Points on a hilly landscape, in no order, each with its height.
From any point a climber steps to the highest of the 2 points nearest to it. It stops when none of these is higher. Distance is the straight distance between rows; heights are no part of it.
j_212 h=543: [ 10  33 -26   1   3  14 -32  20  14 -12   2  19  23 -10 -14  17   4   1
 -13 -16 -25]
j_711 h=517: [  5  31 -20   9   8  12 -11  10  20   1 -17  19  23  -2 -19   5  -3   8
 -12 -25 -29]
j_288 h=494: [ 20 -39 -25  15   7  26   1  -9 -12  18  10 -10  -1   3  -5 -30  13  16
  17  -4  -6]
j_623 h=173: [  5 -30  15  -4   2  -3  -1   9  26  -3   3   9 -22  26   7  14 -24   8
 -28  -6  -3]
j_267 h=597: [ -3 -15  -8   6   6 -12  -2   8 -10 -12 -10  22  -2   3  20   4  14   5
 -20 -13  -3]
j_183 h=188: [-22  33  14 -20   5   4  10 -12 -23  -2   7   6  -9 -20  -9  11   0 -15
  25   7  23]
j_866 h=569: [ -7  36 -22   3   8  12 -22  35  16 -20   6  23  16 -14  -7  30  -7   6
 -25  -5 -13]
j_494 h=216: [-21  25   4 -31  -8  -1  19  -2 -13  11  -2  -9 -13 -14  -8  -3  -3  -9
  24   6  35]
j_626 h=578: [ 2  6 24  3 -2  2 -2  9 -1 -2  2 13 -9  9  3 46 -1 -5 -2 20 21]
j_995 h=276: [  4 -24   4 -13   1 -13  15  10   3   8  -2 -22 -10   3  15 -33  -3  15
 -16  -2  -3]
j_190 h=487: [ 18  15 -32  15   9 -16 -11  15  13 -24   6 -11  16   0  20  15  -5 -12
 -13  15 -24]
j_105 h=332: [  4 -17   5 -22  -9   3  14   8  10  10   5 -15 -19  14  -1   0 -14  -2
 -12  30  23]
j_965 h=468: [ 27 -20   2  -9   8   0  15  -3  14 -11   0  -8   6  16   0  18  21   0
  -2  18  13]
j_93 h=228: [ -1  -1  -6 -23  28  -3  11  10  18  -9  -5  17 -13  19  -6 -26 -25  -1
 -30  -6 -18]
j_579 h=132: [ 20 -33   6   7   9   5   0   6  26   7   5 -11  -9  28  14  -3 -13  11
 -25  11  -9]
j_954 h=170: [  5   1 -13   7  -1  18 -23 -15 -19   2  33 -13   9 -20 -22   2  11 -13
  38  15   1]
j_990 h=164: [ 16 -11 -30  21  29  20 -15 -11 -19   0  17  -6   0  -4  -5  -4   1  -2
  21  14 -19]
j_881 h=334: [  2  -8   5   0 -12 -24  16   4  -2  14  -2 -30  -9  -2  33 -16  -7  11
 -19   5 -12]
j_622 h=172: [ -7   2 -16  -7 -18   3  21 -31 -12  18  14  -7  11 -26 -27 -18  12  -7
  33 -12  12]
j_132 h=567: [-29 -20  17 -10   1 -15 -19  -4  11  -1 -32  31 -13   4  -4 -11   2  20
 -19 -26  10]
j_148 h=71: [-21  21  20 -12 -20 -27  -7   1 -23   0 -11  -4 -10 -23   9  15   9   1
  10 -14  28]
j_717 h=471: [  7   2  -4  22 -18 -10 -20 -12   8 -29   8  -2  38   6   4  12  21 -18
   4  13 -17]
j_278 h=417: [ -8  11  13   6 -28  -7  -1 -10 -11  23 -10  -4   6   1   6   6  -7  -2
   3  10  -3]
j_985 h=688: [-16 -28   7  -8  -9 -13  -6   3  -5   3 -20  22  -9   9  10   2  12  11
 -20  -9  14]
j_2 h=529: [ 22 -32 -25  15   1   9   4 -11 -15   9  17  -8   2 -11  -6 -25  18  21
   9 -30   3]
j_89 h=514: [17  1 13 -1 -4 -1 12 -6 12 -4  5  1 -1 17  2 30  4 -7 -5 19  2]
j_908 h=452: [ 13  -6 -17   1  16 -21  15  -2   3 -29   1  -8  12  -3  16  14   3 -12
 -10  21 -11]
j_687 h=845: [ -2 -33   1 -17 -16 -19   1  -4  -1   1 -19   3  -7  10   1 -12  27   8
 -15  -5  20]
j_564 h=484: [ 19  13 -15  17   0  10 -15   0  -2  -6 -13  15  15   0 -13  -1  12   4
   5 -38 -16]
j_492 h=502: [-26 -12   0  -8  14  -1  -7  -1  12 -10 -27  37  -3   6  -7 -17  -1  13
 -14 -36  -4]
j_411 h=451: [  4   1  -2  28 -15   3 -16 -21  -8 -11  -4  14  32  10 -14  14  23 -12
   6   6 -21]
j_77 h=434: [-22  -3  -6  -2  17   6   5 -16   8   3 -22  21   6  14 -11 -26  -3 -11
   3 -41  -9]
j_216 h=294: [ 13 -24   3 -17  13   5  16  13  20   7   3 -21 -12  -4   1 -41  -3  17
  -1 -11   3]
j_249 h=415: [ 20 -30  -2 -15  10   4  21  10  18  -3   8 -18 -11  13  10   5   7   1
  -5  30  19]
j_45 h=169: [ 18  -7 -21  17  12  17 -13  -9 -22   3  28  -1   2 -18 -17  -2   9  -3
  29  -3   4]
j_662 h=367: [ -6  -2  -9 -18   3   3  25 -29 -12   0   5   8   2   3 -15 -14  21  -6
   0  14 -13]
j_415 h=369: [  4 -24  -6  -9  28  26  12   2   5   9   2 -11 -12   0  -4 -39 -10   5
   6  -7   5]
j_930 h=265: [  0  14  -1 -20 -13  10  20  10   0  15   7 -24 -12 -24   3  -8  -7   5
  29   6  28]
j_14 h=596: [  8 -25  -9   1  -2  -7   6  -3 -28   9   9  -4  -5 -19   5 -10  12  16
   2 -40  23]
j_949 h=609: [ -9  18 -17  10  11  -2 -12  34   2 -30  -6  31   5  -5   4  31   2   2
 -18 -11  -8]
j_147 h=162: [-16  44  22  -1  -1 -15 -15   5 -10 -12  16  -6   2 -20   7  11 -11 -17
   9   4   0]
j_752 h=89: [ -1   9  19  -7 -21  -9 -10  14 -21   1  -7  -1  -4  -9  -1  19  16   2
  12  -8  33]
j_632 h=677: [  5  -7 -14   6   4 -16   1  -2 -24  -8   0  11   1 -11  10  -8  15  12
  -5 -37   4]
j_301 h=176: [ -6  25   6  -1  -5   9 -10 -27 -16   0  25  -7  16 -20 -24  -7  12 -18
  35  14  -6]
j_659 h=467: [  1  18  18  12 -11  13  -9  -2 -13  23  -9 -18   2  -1   6   8 -16  -1
  13  10  10]
j_401 h=418: [  1  -1 -16  -2   8 -17  20  -6 -12 -12  15 -25   2 -11  21  -1  -1 -17
  -1  35  -9]
j_991 h=148: [-26  46  16  19   0  -5 -13   6   7 -10   6   0  11 -23  11  14 -26 -10
  10  -7 -12]
j_549 h=105: [  3 -23  -9  21   3  -3  10  -4  22  -2  -6   6   8  25  21  -3 -11   3
 -29   8 -25]
j_872 h=317: [  7   5 -11 -10 -36   9  13  25   0  12   4 -29 -12 -10   8  -3  -3  13
  28  17  31]
j_275 h=145: [  5  13 -12  35  21  12 -13   9  -1   4   1  -2   0  -2  18   5 -21  -5
   6  23 -30]
j_896 h=104: [ -4  20  21  -2   4   1 -16   8 -17 -15  -2  20  -2  -7  -8  21  19  -2
  11 -22  20]
j_682 h=450: [ 15 -41 -25   3  21  29   4   0   0  10  14  -9 -11   6   3 -27   6   8
   5  19   2]
j_394 h=515: [ 14  15 -18  14  15 -13 -28   8   7 -20  22 -24  16   0   9   3  -3 -10
   5  24 -25]
j_669 h=37: [-26  27  24 -13   5 -26   9   2  -7   4 -11  -4 -14 -17  15   2 -10  -1
   3 -20  11]
j_427 h=520: [ -2  21  22  12  -4  14 -16   9 -17   6   2  -1  -5  -3  12  31 -16  -9
   5  22  20]
j_119 h=493: [ 14   9  -4  21  -5  -6 -28  -4   5 -11  16 -24  22   5   6   7  13 -10
  15  27 -19]
j_391 h=106: [ -3  26  10  26   5  -4   6  -9  23  17 -17 -18  19  -1  -1  -9  -9 -18
  12 -36 -22]
j_41 h=262: [-10 -23  17 -23  11 -17   3   3  15  -4 -11  11 -16  12 -16 -24 -29   2
 -29  -7 -13]
j_648 h=266: [ -2   3  14 -30 -11   3  12   4   8   9   7  -2 -24  20 -12  18 -12   0
  -2  23  32]
j_474 h=598: [ -1 -23  -5 -23 -30  -6  10   6  -9  13  -9 -12  -9  -1   0 -22  18  20
   1 -12  34]
j_410 h=182: [-12  25   6 -14 -17   5  14 -27 -12  14   7 -19  11 -19 -23 -10   5 -15
  35   2   2]
j_226 h=126: [  8  -1  -5  30  14   2   4  -6  12  -3  -2  13   9  12  16  12  -9  -5
 -12  25 -28]
j_52 h=320: [ -9 -31   4 -35 -10  -9  11 -15  14   3 -11  13  -7  22 -28 -15  -9  -8
 -17  27   4]
j_973 h=421: [  3 -15 -10 -11 -37   5  11  28  -9  14  -4 -25 -12   4   9 -12   6  18
   6   0  36]
j_630 h=121: [ 18  12  28   7   2  18 -10   1  -3   3 -13   9   5   5 -14  11  18   5
  12 -25  17]
j_631 h=239: [-19 -13  16  15 -10   7   6   6  27   0   5  14 -12  18  10  26 -30  23
 -29  -5 -15]
j_741 h=460: [ 30   0 -11  31  -3   8 -15  -4   4 -14  -7  14  26  23 -12   5  26   3
  -1  -9 -26]
j_399 h=171: [-16  38  11  -8   9  -2   1  -3 -19 -12  18   6  -1 -21  -1  10  -7 -18
  14  20  -2]
j_81 h=300: [-11  -3  23  15 -23  -6   5  -3  20  17   2   3  -8   9  18  23 -27  14
 -22   3 -18]
j_248 h=389: [-11  -5  -6  -9   8  12  11 -31  -8   4  -8  24   8   7 -19 -28  13  -9
   5 -14 -18]
j_924 h=127: [-12  42  11  19   5 -12   0   4  19   3  -7 -15  10 -13   4   1 -16 -16
   8 -32 -17]
j_667 h=206: [ -2  -3  26 -23 -10  13  -3  11   7  15  -6   4 -23  20 -15  15 -14   7
  -4  -5  38]
j_677 h=568: [ -3  -2 -10  12   9 -17  -5  17  -3 -31  -5  27   3  -3  17  27  18   0
 -15  -5  -1]
j_827 h=345: [ -8 -14  -4 -28  -8   3  20 -19   5   5   0   2   1  13 -22 -17   7  -6
  -2  28   2]
j_36 h=293: [-16 -36  13 -30   6 -14   2   0   9  -3 -16  17 -19   7 -32 -27 -14  -8
 -24   9  -1]
j_443 h=370: [ -6   3  16   7 -16  -4   4 -12   2  13 -11   9   6   3   8   0  -2   7
 -11  -1 -19]
j_655 h=156: [  9   9 -20  28  36  19 -19   4 -11  -1   2  -2  -4  -2   8   0 -16   1
  14   0 -20]
j_194 h=151: [  4   3  21  -8   0  29  -2  -4  -5  19 -14   6  -6  14 -22   6   6   4
  13  -7  38]
j_287 h=383: [  1   5  -6   4  -2 -27  12   1 -13  -5  11 -26  -4 -20  37  -8  -6  -3
 -13  16 -22]

For each start below, name the point where the climber stops.
j_216 | j_632
j_881 | j_394
j_549 | j_626
j_896 | j_626
j_741 | j_949
j_275 | j_410
j_105 | j_626
j_443 | j_626
j_52 | j_687
j_924 | j_687
